Points, in no order, along strands that fork, close into loops and pass close to each other.
Two points are linked if the straight distance between their rows is under 8.72. Some points are linked to none.
j120: 4.623, 1.132, -0.620, -0.114, -2.509, -1.153, 0.511, 0.386, 0.044, -1.265, -0.848, 0.224, 0.756, -0.218, -1.481, 3.522, -1.510, -0.243, 3.381, 0.876, 0.102, -1.813, -0.782
j782: -3.520, -2.017, 0.741, 1.429, -3.518, 0.348, 2.065, 2.009, -1.388, -0.066, -3.925, -1.698, -2.049, -1.715, 3.889, 1.629, 0.451, 1.594, 0.276, -0.702, 1.471, 2.432, 1.083
j493: 1.583, 5.542, -1.754, -1.141, 0.959, 2.794, -2.339, -1.495, -1.427, -1.275, 0.236, -2.842, -0.451, 1.521, -2.512, 2.375, 0.785, -3.523, 3.048, -0.085, -0.323, 1.810, -7.011
j96: -0.359, 3.903, -2.690, -5.170, -2.291, 0.777, -1.417, -2.512, 3.088, 3.431, -1.374, 0.859, -0.571, -3.372, 1.806, -1.043, -2.576, -3.718, 3.902, 2.949, -4.746, -1.143, -1.389
j721: -0.605, 2.478, 0.634, 2.530, -0.044, 0.383, -1.182, 0.353, 1.026, 3.381, 0.483, 3.037, 2.405, 0.410, -3.135, 1.678, -1.780, 4.043, -0.465, -3.138, -1.342, 2.815, 2.821
j692: 2.280, 0.372, -0.974, -2.365, 2.768, -0.393, -2.585, 2.023, -5.071, 0.792, -0.418, -0.865, 1.552, 5.177, 0.177, 1.155, 0.481, -0.584, 3.296, 3.258, 3.350, 3.138, 3.887
j162: 1.596, 0.036, -3.372, -2.496, -1.253, -2.029, -2.573, -5.323, 0.604, 1.731, -1.207, -1.820, -0.407, 0.753, -0.445, -3.999, 0.868, -0.112, -2.819, 3.884, -0.487, -4.307, -0.659
j280: -5.140, -3.218, -0.521, 3.147, -0.572, -1.495, 0.481, -2.890, 1.796, -0.676, 0.376, 3.268, 0.183, -2.206, 1.178, -1.106, -1.374, 0.399, -3.532, -0.942, -1.591, -1.573, -1.267
j81: 2.864, -1.890, -2.352, 1.821, 0.318, -0.802, 1.926, -0.277, 2.356, -2.334, 0.391, -2.404, -2.891, 3.699, -1.867, -4.252, 1.310, -0.864, -2.575, -1.495, -0.969, -3.554, -0.448
j293: 2.229, -0.333, 0.357, 1.313, -2.440, -2.048, -0.309, -1.566, 2.863, 0.311, 1.314, 0.753, 3.856, -0.263, 0.140, -2.087, 0.672, 1.099, -3.693, -6.276, 0.142, 2.264, 0.777
j811: -1.726, 3.040, 1.022, -0.636, 2.764, -0.764, 0.183, 2.618, -3.422, -2.188, -2.702, -1.153, 1.132, -0.475, 0.540, -1.861, 0.548, -5.440, 2.203, 7.663, 0.264, 0.096, -5.322
j534: -1.962, -0.457, 0.806, 0.406, -0.650, 2.118, 0.941, 2.296, 0.783, 0.488, 3.305, 1.572, -1.139, -1.963, 2.899, 3.504, -0.547, 2.241, 0.863, -3.572, -1.416, 3.722, 4.045
j663: 0.326, 6.001, -0.199, -1.560, 0.469, 1.387, -1.547, -2.238, -1.129, -0.011, 0.849, -1.235, -1.532, -1.885, -2.625, 3.002, -0.555, -0.322, 2.727, -3.615, 0.284, 3.266, -5.829
j763: 3.164, 0.112, 3.992, 0.542, 0.078, 4.127, -2.781, 3.639, -1.630, 0.506, 0.084, 1.577, -0.758, 0.193, -2.162, 1.715, -1.403, 0.400, 2.080, -2.241, 3.405, -1.982, 1.651
j771: 1.561, -3.650, 1.228, -0.277, 2.855, -0.764, -1.850, 0.146, 1.468, 0.712, 0.800, -0.344, -0.005, 2.011, -0.483, -2.950, 1.536, 3.999, -0.405, 1.311, 3.800, 0.736, 7.210
j563: 2.203, 1.826, 4.831, -1.545, 2.172, 4.741, -0.659, 2.396, -0.931, -0.797, 2.476, 1.148, -2.988, -2.057, -0.487, 4.128, -0.334, 0.439, 2.199, -0.104, 3.955, 0.442, 1.868
j499: 0.280, 1.019, 2.467, 3.190, 1.349, 0.487, -0.967, 2.632, -3.630, 3.840, -1.854, 1.495, 0.101, 2.407, -5.170, -0.743, 1.882, 1.413, -2.389, 2.013, -2.150, -3.222, 2.776
j588: -0.865, 1.134, 2.399, -2.885, 2.086, 3.069, -1.397, 3.200, 0.814, 1.339, -1.802, 0.621, 0.713, -0.714, 0.794, -1.513, 3.151, -2.549, 0.972, 4.695, -3.221, -0.193, 3.368
j769: -1.780, -0.495, -4.524, -0.918, 2.568, 0.516, 0.135, -0.953, -2.009, 1.873, 0.144, -0.536, -3.992, 4.357, -0.626, -0.938, 1.466, -1.380, 0.497, 2.958, -3.943, -2.543, 0.625
j329: -4.045, -0.290, -3.862, -2.326, 1.435, 2.343, 1.278, -0.563, 0.313, -0.372, 0.430, -1.112, -4.026, 3.304, 1.911, -0.035, 1.217, -3.360, 1.969, 2.839, -3.701, -0.177, -1.727
j53: 0.065, 0.217, -5.096, 0.987, -0.926, -0.949, 1.140, -2.807, -2.736, 3.556, 1.048, 0.938, -1.551, 3.951, -2.767, 1.864, 1.019, 1.561, 0.212, 2.575, -4.206, -2.643, 1.227
j673: 6.565, 2.845, 1.617, -0.057, 1.080, -1.541, -0.114, 1.375, -1.028, -0.956, -0.463, 0.330, 2.084, 1.484, -4.068, 1.597, -1.010, 0.679, 3.245, 3.362, 3.340, -2.986, 0.719
j757: -0.510, 0.551, 0.512, -0.806, 2.652, 3.315, -0.725, 0.987, -0.388, -1.334, 1.402, 0.810, -3.688, 0.331, -0.008, 3.080, 0.381, -0.419, 2.456, 0.426, 1.278, 0.728, 0.346
j403: -1.469, -0.291, 1.863, 0.379, -0.202, 3.039, -3.622, -2.027, -1.299, -0.192, -1.573, -0.322, -2.063, -0.209, -3.616, -1.694, 2.108, -1.351, -1.229, -0.404, 0.021, -4.875, -4.248
j996: 3.196, -1.326, 0.163, -0.229, -2.152, -0.194, 1.873, -1.109, 2.678, -0.888, 5.629, 2.473, -1.155, 0.769, -0.571, 1.713, 2.426, 3.164, 0.662, -0.770, 0.987, 0.952, 2.159
j105: -0.167, 4.572, -2.166, -2.777, -1.767, 0.340, -0.239, -1.091, 2.820, 0.249, -3.399, -2.286, 0.859, -0.076, 1.321, 0.383, 0.340, -3.091, -0.072, -0.550, -3.527, 1.666, -3.428
j416: -1.467, 2.207, 1.781, 1.960, 2.047, 1.710, -2.201, -0.013, -0.769, 3.507, -1.247, 3.075, 1.382, -0.047, -3.697, 1.167, 1.453, 1.239, -0.856, -0.566, -2.399, -0.482, 0.976
j375: 0.200, -0.041, 2.884, 3.654, 0.363, 1.626, 1.529, 5.080, 0.854, -1.840, -1.360, 2.060, -0.050, -3.816, -0.059, 1.994, -4.557, 0.851, -0.487, -1.309, -0.516, -2.075, 1.452
j8: -0.050, -3.195, -2.543, 1.574, 3.914, -1.977, 0.546, -1.057, 0.026, -1.885, -0.148, -2.743, -4.753, 3.780, -1.114, -3.774, 0.713, 0.669, -0.875, 0.234, 2.089, -0.628, 0.933
j326: -0.813, 1.346, 1.592, 1.080, 2.143, 2.046, 0.571, 5.708, -0.128, -0.142, -4.058, 1.112, -0.047, -0.866, 0.443, 1.828, -3.555, -0.368, 1.111, 2.247, -1.858, -2.081, 4.025
j383: 0.791, -4.699, -1.676, 2.516, -0.222, -3.380, 3.570, 1.033, 0.257, -1.080, 2.217, -1.850, -3.768, 1.877, 0.087, -0.810, 2.174, 2.985, -0.093, 1.571, -2.185, 0.144, 3.364
j740: -0.435, -4.927, 0.136, 4.124, -3.080, -1.767, 2.504, 4.024, -3.826, 0.678, 3.213, 1.531, 2.450, 3.109, 0.238, -2.479, -4.772, -0.246, -2.418, -5.572, -0.009, -0.826, 1.322
j571: -1.312, -2.438, -0.311, 1.483, 4.157, -1.568, -1.456, -2.265, -1.825, 0.748, -2.867, -1.680, -0.982, 4.001, -1.878, -4.075, 1.851, 0.819, -2.592, 0.142, 3.101, 0.439, -0.915
j909: -3.568, -0.643, -2.074, 0.295, 4.660, 2.039, 2.292, 1.751, 0.812, -3.027, 0.259, -2.299, -5.874, 0.870, 1.166, -0.132, 1.656, -2.002, -0.176, 0.617, -2.082, 0.366, -0.894
j461: 4.396, -0.032, 2.733, -0.103, -0.767, 1.685, 0.991, 0.132, 1.749, -1.235, 3.773, -0.043, -1.717, 0.516, -1.582, 2.353, 2.940, 3.931, 1.549, 1.582, 3.894, -0.365, 0.468
j230: 4.383, 2.225, 4.063, -1.203, 1.157, 0.874, -1.629, 0.809, -1.087, -1.568, 1.355, -0.846, 1.088, -0.490, -2.979, 2.138, 3.320, 0.980, 2.944, 3.241, 3.900, -0.290, -0.463
j158: -2.523, -0.009, -0.985, 3.428, -0.410, -1.897, 1.730, -2.038, 0.419, 1.332, -1.967, 3.670, 0.284, -0.147, -1.353, -1.057, -2.131, 1.092, -3.431, 0.725, -1.875, -3.814, -1.028
j661: 4.980, -1.340, -2.321, 0.977, -2.260, -5.939, 4.232, -1.775, 1.590, -2.126, 3.476, 1.510, 5.832, 2.372, -1.279, -2.564, 0.482, 1.271, -2.887, -1.540, -1.287, -0.382, -0.159
j116: 0.540, -1.034, 1.179, -0.270, 1.699, 0.858, -2.495, -0.963, 1.504, 2.244, 1.189, 1.003, 1.145, 1.953, -1.997, -1.917, 2.498, 2.648, -2.233, -1.993, 2.741, 0.586, 3.694
j432: -1.136, 2.825, 0.149, -1.756, 1.911, 0.512, -0.086, 0.201, -0.735, -0.112, -3.729, -0.168, 1.213, -0.267, -0.346, -0.417, 0.595, -2.591, 0.866, 5.843, -2.409, -2.938, -2.917
j452: 0.557, 1.382, -0.641, 0.067, -0.854, -2.068, 1.223, -0.318, 2.090, -1.878, -0.363, -0.713, 1.774, -3.376, 3.460, 1.942, -3.774, 0.909, 0.088, -3.309, 3.908, 4.401, -0.849
j398: -2.007, 0.125, 2.098, -1.032, 1.747, 0.782, 1.905, 2.409, 4.067, -1.732, -3.730, -3.843, -0.484, -1.444, 2.151, -1.993, 3.645, 0.976, -1.732, 2.670, 0.223, 1.096, 0.507
j556: -4.091, -1.017, -1.049, 1.689, -2.106, -1.508, -0.015, -4.022, -0.341, 0.892, 0.902, 1.752, -0.587, -2.917, 1.292, 1.296, -1.319, 1.530, -0.140, -2.199, 0.149, 0.946, -3.167
j772: -0.721, -3.083, -1.333, 1.182, 0.808, -1.471, 3.748, 1.258, -0.388, -2.463, 1.088, -3.553, -3.706, 2.226, 2.279, 0.995, 0.050, 2.657, -0.416, -0.555, 4.157, 3.199, 1.190
j71: 0.488, -3.037, -0.439, -0.108, -0.459, -3.796, 1.684, -2.724, -2.048, -0.321, 6.868, 2.408, 5.017, -2.223, 0.729, 1.671, -0.613, -0.571, 1.793, -4.219, -1.585, 2.255, 0.200
j531: -0.577, -0.515, 1.206, 1.166, 4.856, 0.874, 1.707, 2.806, 2.506, -3.670, -1.340, -4.291, -3.243, 0.028, 0.593, -2.379, 2.212, -0.449, -3.164, 0.036, 0.609, 0.383, -1.246
j877: 3.366, -1.797, -1.996, -0.381, -4.177, -3.633, 1.433, -2.765, 0.835, 0.161, 4.211, 0.751, 4.415, 1.972, 0.089, -1.327, 2.113, 0.934, -2.362, -3.799, -1.213, 1.671, 1.541
j506: 0.441, -4.841, -1.097, -0.491, -1.578, -1.500, 1.597, -0.642, 1.595, -2.135, 4.598, 0.643, -1.384, 0.342, 1.946, 1.699, 1.723, 2.587, 0.079, 0.567, -0.626, 0.912, 4.230
j597: -5.790, -3.529, -1.560, -0.948, 1.476, -0.055, 0.537, -2.198, 1.444, -1.246, -1.077, 0.481, -4.200, -1.951, 3.964, -1.030, -0.947, -0.146, 0.718, 1.435, 0.805, 0.377, -1.419
j704: -1.799, 0.011, 1.927, 0.835, 1.924, 0.011, -2.811, -2.953, -2.958, 0.776, -2.062, -1.294, 1.223, 1.839, -3.226, -3.397, 3.056, -0.588, -2.405, 1.067, 2.904, -1.745, -3.502
j121: 0.070, 2.660, 1.216, 3.250, -2.089, -0.607, -0.374, 3.902, 0.381, 2.164, 2.949, 1.907, 3.204, -0.649, -1.204, 2.338, -4.334, 4.249, -0.129, -4.677, 0.303, 3.710, 4.170
j808: -1.841, 4.006, -2.469, -2.878, 0.140, 1.718, -3.532, -4.843, -4.534, 5.877, 1.760, 0.359, 0.085, 2.196, -0.832, -0.611, 3.505, -4.287, 1.847, 3.734, -4.125, 0.734, -3.567
j736: 3.165, 3.868, 3.465, -1.304, 2.608, 1.084, -2.982, 1.753, -2.421, -1.450, 1.748, 1.363, 1.883, -1.022, -1.653, 1.010, 2.901, -2.737, 2.652, 5.451, -0.609, -0.093, -0.470
j830: -0.673, -2.009, 1.902, -1.956, 1.225, -2.052, -0.711, -1.100, 1.849, 0.182, -1.618, -2.361, -0.108, 0.093, 1.292, -2.635, 4.520, 4.079, 0.446, 3.525, 1.986, 1.398, 4.642
j88: 1.090, -4.082, 0.724, -0.406, -1.661, 1.581, 0.414, -0.326, -0.138, -2.989, 5.892, 2.892, 0.253, -2.666, 2.431, 0.324, -0.568, -3.284, -1.291, -5.807, -1.007, 0.103, 0.820
j619: -1.598, 5.281, -2.274, -3.835, -2.319, 1.016, -0.873, -3.777, 1.674, 5.856, -1.157, -1.361, 1.091, -1.304, -0.298, -1.071, 0.876, -2.479, 1.326, 3.929, -6.039, -0.146, -4.558
j356: -0.664, -0.331, -1.283, -3.935, 0.737, 1.468, -2.754, -1.940, -1.331, 1.360, -0.980, 1.038, -1.418, 0.526, 0.578, 1.332, 0.290, -1.140, 3.361, 0.991, 0.659, -0.080, 1.870
j31: -6.137, -1.942, -0.856, -4.103, 0.797, 1.385, -1.316, -3.637, 1.989, 1.776, -0.386, -1.823, -2.553, -1.965, 4.132, -1.670, 1.315, 0.234, 1.261, 3.214, 1.979, 1.469, -2.533
j651: 3.203, 1.433, 2.120, -0.666, -2.616, 0.965, -0.576, 1.513, 2.188, -2.637, -2.349, -2.204, -0.077, -1.712, -0.924, 1.139, 1.832, 0.212, 0.963, 0.726, 0.115, -2.708, -1.808
j237: 1.007, -1.344, 0.176, 1.392, -2.282, -1.652, 2.284, -0.003, -1.128, -1.391, 5.987, 2.004, 2.362, -2.498, 0.423, 2.168, -0.512, -1.436, -0.644, -5.873, -3.527, 1.493, -1.160
j875: 0.608, 6.243, -2.056, -1.841, 1.308, 1.242, -2.718, -2.161, -0.966, 1.199, -0.455, -2.854, 2.315, 1.342, -2.558, 0.446, 2.454, -3.485, 1.357, 3.199, -3.853, 0.758, -6.516
j800: -1.749, -0.498, -2.018, 1.305, -1.867, -1.713, 3.151, 0.967, 2.912, -2.682, -1.783, -2.096, -1.165, -0.052, 1.130, 0.051, 2.663, 1.117, -1.449, 1.625, -4.274, -0.321, -1.758
j83: 0.632, -0.512, 1.539, 3.165, -1.259, 0.312, 1.988, 3.867, 1.648, 0.586, 4.879, 1.794, 0.915, -0.185, 0.034, 2.584, -1.867, 4.167, -0.217, -1.337, 0.433, 2.852, 5.419
j477: -2.950, 5.126, 0.368, 0.492, 3.162, 0.427, -0.043, 0.266, 1.108, 1.806, -3.862, -0.317, 2.535, -2.109, -0.364, 1.510, -1.525, 1.840, 0.680, -1.115, 1.586, 4.289, -3.351
j874: 1.784, -4.077, 2.930, -1.638, -1.710, -2.622, 1.688, -1.111, -3.730, 0.455, 4.658, -1.393, 7.086, -3.011, -0.199, 1.337, 0.395, 0.026, 1.217, -6.999, -0.420, 1.691, -0.305
j292: -0.775, -2.367, 1.912, 3.540, -5.733, -0.458, 1.184, 1.659, -3.512, 0.511, -2.205, 0.278, -1.616, -1.834, -0.231, 2.119, 0.003, 2.213, 0.359, -1.896, 0.012, -0.532, 0.288
j233: 0.988, 5.565, 3.260, -0.218, 3.277, 2.729, -0.759, 4.417, -2.174, -1.332, -1.520, 0.875, 2.450, -2.133, -1.431, 2.944, 0.736, -2.691, 4.030, 3.732, -0.902, 1.115, -1.239
j427: -4.401, 0.377, 0.638, -4.006, 1.181, -0.807, -1.737, -2.419, 1.009, 3.294, -2.526, -0.693, 1.845, -1.058, 3.080, -2.059, 2.841, -0.467, 2.167, 5.245, 1.599, 2.137, -1.068
j863: -1.551, 0.490, 2.296, 0.977, 0.637, 3.873, 2.301, 2.827, 1.519, -1.383, 0.290, -0.761, -2.698, -3.547, 3.735, 3.599, -1.030, 0.435, -2.033, -2.315, 1.218, 2.571, 1.143
j972: -3.427, -0.729, 0.768, -1.693, 0.451, 3.472, 1.039, 0.284, 1.987, -2.383, -0.576, -0.516, -4.219, -3.105, 5.191, 0.994, -0.778, -2.078, -0.256, -1.303, 0.843, 1.887, -1.014
j962: -2.896, -0.179, 2.267, -2.245, -0.767, 1.846, 2.182, 3.332, 2.040, -0.330, -5.351, -2.280, -1.503, -2.461, 3.872, 0.356, 1.428, 0.197, 1.881, 2.407, 0.126, 2.178, 1.067
j732: 0.956, -1.763, 0.216, 1.106, -2.836, -0.726, -0.831, 3.490, 1.345, 2.190, -0.327, -0.361, 3.062, 0.955, 1.176, -1.141, -1.724, 2.729, -2.344, -3.477, 1.549, 2.981, 6.674
j415: -1.546, -2.475, -2.926, 2.598, 0.131, -1.437, 1.084, -3.199, 1.901, -3.717, 3.226, 3.487, -1.050, -0.180, 0.403, -0.690, -1.818, -1.606, -2.207, -1.261, -1.898, -3.712, -3.659
j170: -3.138, 0.207, -1.544, -3.419, -0.192, 1.954, -2.371, -3.316, -4.626, 4.805, -1.940, 0.676, -0.461, 0.996, 0.342, -0.253, 1.918, -2.582, 2.737, 2.997, -1.736, -0.211, -1.082
j454: -0.792, 0.409, -2.223, -3.134, -1.713, 0.681, -1.063, -2.113, 2.661, 0.773, 0.363, 1.470, -1.080, -2.045, 2.285, 1.598, -1.197, -0.625, 3.310, 1.964, -1.859, -0.443, 0.096
j374: 2.835, -4.652, 0.825, 2.757, -2.029, -2.044, 4.240, 4.687, -2.645, -2.960, 4.297, 1.806, 2.410, 0.691, 0.070, -1.136, -5.390, -2.020, -0.264, -3.423, -1.576, -2.936, 0.925
j123: -2.283, -0.146, 0.032, -3.946, 2.527, -3.516, -1.114, -1.866, -0.106, 2.000, -3.780, -2.291, 1.059, 1.527, 1.932, -3.274, 3.175, 0.788, 0.670, 6.525, 2.159, 2.061, 2.140
j103: 0.019, 1.160, 1.392, -1.125, 2.707, 0.897, -0.431, 4.224, -2.408, 2.381, -5.051, 0.782, 1.751, 0.683, 0.825, -0.548, -1.001, -1.860, 0.905, 4.172, -1.563, -0.647, 4.689
j849: 2.979, 0.620, -0.595, 0.992, 0.384, -0.261, -1.635, 1.756, -3.040, 2.928, -2.890, 1.524, 2.320, 2.601, -1.887, -0.953, -6.102, -0.590, -0.835, -0.406, 1.560, -3.429, 4.796
j394: 0.943, -1.102, 0.406, 2.100, -0.163, -1.692, 2.281, 1.344, 1.834, -3.062, -1.419, -0.643, 0.963, -0.362, 2.032, -0.130, -4.171, 1.897, -1.830, -1.565, 5.614, 0.649, -0.390
j316: -2.251, 5.277, -2.730, -3.258, 1.972, 1.252, -2.714, -3.810, 0.558, 3.620, 2.219, -0.688, 1.909, -0.316, -1.199, -0.773, 2.061, -2.408, 0.980, 5.190, -4.653, 1.086, -5.927
j742: 2.248, -0.992, 0.773, -1.029, -1.957, 0.548, -1.083, -3.338, 4.293, 0.902, 3.140, 1.322, 1.012, 1.215, -1.718, -3.786, 3.000, 2.017, -4.005, -4.319, 1.416, 0.124, 0.240
j712: -0.295, -0.066, -2.275, -1.611, -2.057, 0.534, -3.551, -3.745, 3.410, 0.064, -1.337, -1.825, -0.209, -1.462, 0.496, -2.919, 0.105, -1.232, -2.033, 0.609, -1.061, -2.700, -4.503
j843: -1.088, 4.160, 0.550, -0.048, -1.073, -1.740, 2.247, 0.510, 2.227, -0.517, -4.044, -0.643, 1.012, -4.097, 2.442, 2.854, -3.480, 0.911, 2.715, -0.539, 1.070, 3.999, -2.791
j336: 2.792, 0.655, -1.619, -2.502, 1.313, -2.428, -1.569, -1.260, -0.733, -0.243, -3.935, -3.096, 1.616, 2.145, -0.467, -3.453, 0.848, -0.350, -1.626, 3.224, 0.760, -2.503, 0.992
j250: 0.239, 3.912, 0.545, -0.308, 0.722, 1.500, -0.285, -0.687, 0.825, -0.679, 1.313, 1.600, -1.704, -2.535, -0.369, 4.910, -1.776, -0.167, 2.904, -2.110, 0.071, 1.651, -2.763
j796: -2.176, -1.196, 1.426, 3.598, -3.477, 0.291, 0.745, -1.765, -1.365, 1.678, 0.545, 1.706, -1.442, -0.963, -0.487, 2.334, 0.385, 1.606, -1.137, -4.624, 0.266, -0.133, -1.278
j682: 0.819, -0.005, -3.000, -0.798, -1.812, -5.342, 0.002, -6.253, -2.027, 0.202, 5.594, 2.346, 3.114, -2.056, 0.046, 2.075, -3.221, -0.692, 1.931, -4.508, -2.954, 2.439, -2.563
j862: 0.304, -3.506, -2.731, -0.559, -0.608, -0.811, 2.196, -1.358, 1.525, -2.784, 5.636, -1.634, -2.788, 1.669, 4.129, 1.283, 1.806, 1.510, -0.276, -1.814, 2.946, 4.349, 2.161
j256: 0.384, -3.920, 1.408, 2.771, -3.785, -2.648, 0.343, 3.489, -0.703, 1.149, 1.535, 1.029, 3.861, 0.324, 1.521, -3.251, -3.858, 1.460, -3.805, -5.049, 2.245, 1.154, 4.568
j157: 2.257, 0.115, 1.191, 0.964, -0.402, 1.318, -2.051, 1.655, -2.233, 2.118, -1.166, 3.950, 0.283, 0.447, -2.484, 0.586, -5.521, 0.189, 1.741, -2.862, 3.451, -2.044, 1.895
j850: 0.370, -1.777, 1.048, 4.628, -1.382, -1.871, 3.657, 4.562, -1.367, -2.503, 0.662, 1.610, 3.139, -2.868, 0.642, 1.231, -6.258, -0.716, -0.857, -2.071, -0.229, -1.531, 0.063
j705: 2.549, -2.725, 1.137, -2.437, -0.706, 2.988, -1.767, -0.382, 0.756, -2.980, 0.881, -0.483, -3.553, -1.260, 1.478, -1.026, -1.477, -1.953, 1.194, -2.534, 4.560, -1.723, 0.601
j787: 2.465, -2.601, -1.408, -0.845, -0.733, 1.726, -1.273, -0.910, 1.736, -1.275, 3.224, 3.022, -1.998, 0.769, 0.521, -0.687, -1.034, -1.796, -0.212, -4.366, 1.843, -1.463, 1.471
j814: 1.881, -1.121, 0.775, 1.558, 0.053, -0.523, 2.684, 3.710, -0.232, -2.883, 0.266, -3.812, -1.709, 2.266, 0.819, 1.068, -3.377, 3.584, -0.662, -0.544, 6.545, 2.114, 1.230
j574: 0.943, -0.776, -1.301, 0.347, -2.260, -0.757, 0.011, 0.733, 0.889, 0.173, -1.908, -1.101, 1.287, 1.609, 1.303, 0.325, 0.209, 0.610, -1.845, -3.832, 0.444, 2.759, 2.356
j519: 3.692, -0.070, 2.153, -0.979, 0.116, -0.633, -1.257, 1.547, -0.090, -1.461, -4.278, -2.802, 0.782, 0.719, -0.963, -1.337, 1.242, -0.696, -0.115, 0.806, 1.814, -1.995, 1.080
j129: -0.504, -0.519, -2.477, 0.834, -1.092, 0.301, -1.291, -2.085, 4.250, -2.057, 0.184, 1.028, 0.028, -1.292, -0.057, -3.648, -1.450, -2.796, -4.291, -0.981, -3.013, -4.118, -3.121
j128: 0.537, 2.496, 3.060, 0.201, 2.505, 1.114, 0.415, 3.461, -3.265, -3.289, -2.473, -1.763, -0.407, -0.184, -1.280, 1.466, 0.439, -2.545, 2.506, 3.944, 2.412, -0.327, -3.256
j104: 4.098, -0.806, -0.380, 1.973, -1.351, -2.417, 2.363, 0.310, 3.379, -2.025, 1.290, -0.102, 2.311, 2.252, -2.400, -2.992, 1.064, 2.039, -4.122, -0.948, -0.193, -2.103, 0.020
j359: -4.178, 1.909, -1.360, 0.163, 0.882, -0.178, -1.191, -3.029, 1.884, 1.489, -2.758, 0.678, 0.712, -0.944, -0.326, 1.185, -0.308, 0.949, -0.226, -0.232, -0.087, 1.744, -3.990
j517: -1.260, -2.572, -3.655, 3.743, -0.666, -2.899, 3.912, -0.130, -2.419, 0.938, 0.341, 0.251, -3.360, 3.302, -1.004, 1.348, 1.187, 1.579, 0.000, 2.209, -4.762, -2.177, 2.910
j20: 0.166, -2.231, 0.839, -0.537, -1.655, 3.251, -4.017, -1.303, 0.055, -0.855, -1.309, -1.154, -3.978, -0.158, -0.553, -2.250, 0.791, -2.360, -1.691, -4.008, 1.890, -3.225, -1.990
j284: -2.119, 1.624, -1.206, 1.208, 1.628, -0.400, 0.488, -0.226, -1.269, 1.634, -3.921, 1.306, -0.153, -0.241, -1.781, -0.225, -1.274, -0.594, -1.826, 3.918, -4.056, -5.404, -1.341
j242: 0.021, 0.738, 2.803, 1.418, 1.613, 0.658, -2.364, 1.137, -5.579, 2.026, -4.174, -0.207, 1.194, 1.395, -3.245, -2.856, 2.698, -2.154, -2.602, 1.622, -0.290, -2.998, -0.116

A fork is a point with three links, a tip a point with one. Leave the first point through the second and follow the links. Name the first fork or tip that comes.
j588; j103 => j293
j597; j972 => j704
j574; j732 => j588
j230; j736 => j280
j329; j909 => j556
j415; j129 => j230

A piece is all that can be reached along the links. How many separate loops has the piece of each point below (a circle has one, a figure eight two, a Y none), and how many tips (points with one link)?
j31 => loops 1, tips 3
j769 => loops 3, tips 0
j563 => loops 2, tips 1

Name the points in between on the shortest way along the links from the first point to the second, in order.
j704; j863 => j242 > j499 > j416 > j721 > j121 > j83 > j534
j771; j242 => j116 > j742 > j293 > j877 > j661 > j104 > j81 > j8 > j571 > j704
j31; j71 => j597 > j972 > j863 > j534 > j83 > j121 > j721 > j416 > j499 > j242 > j704 > j403 > j20 > j705 > j787 > j88 > j237
j292; j230 => j796 > j556 > j280 > j158 > j284 > j432 > j811 > j128 > j233 > j736
j336; j128 => j519 > j651 > j120 > j673 > j230 > j736 > j233
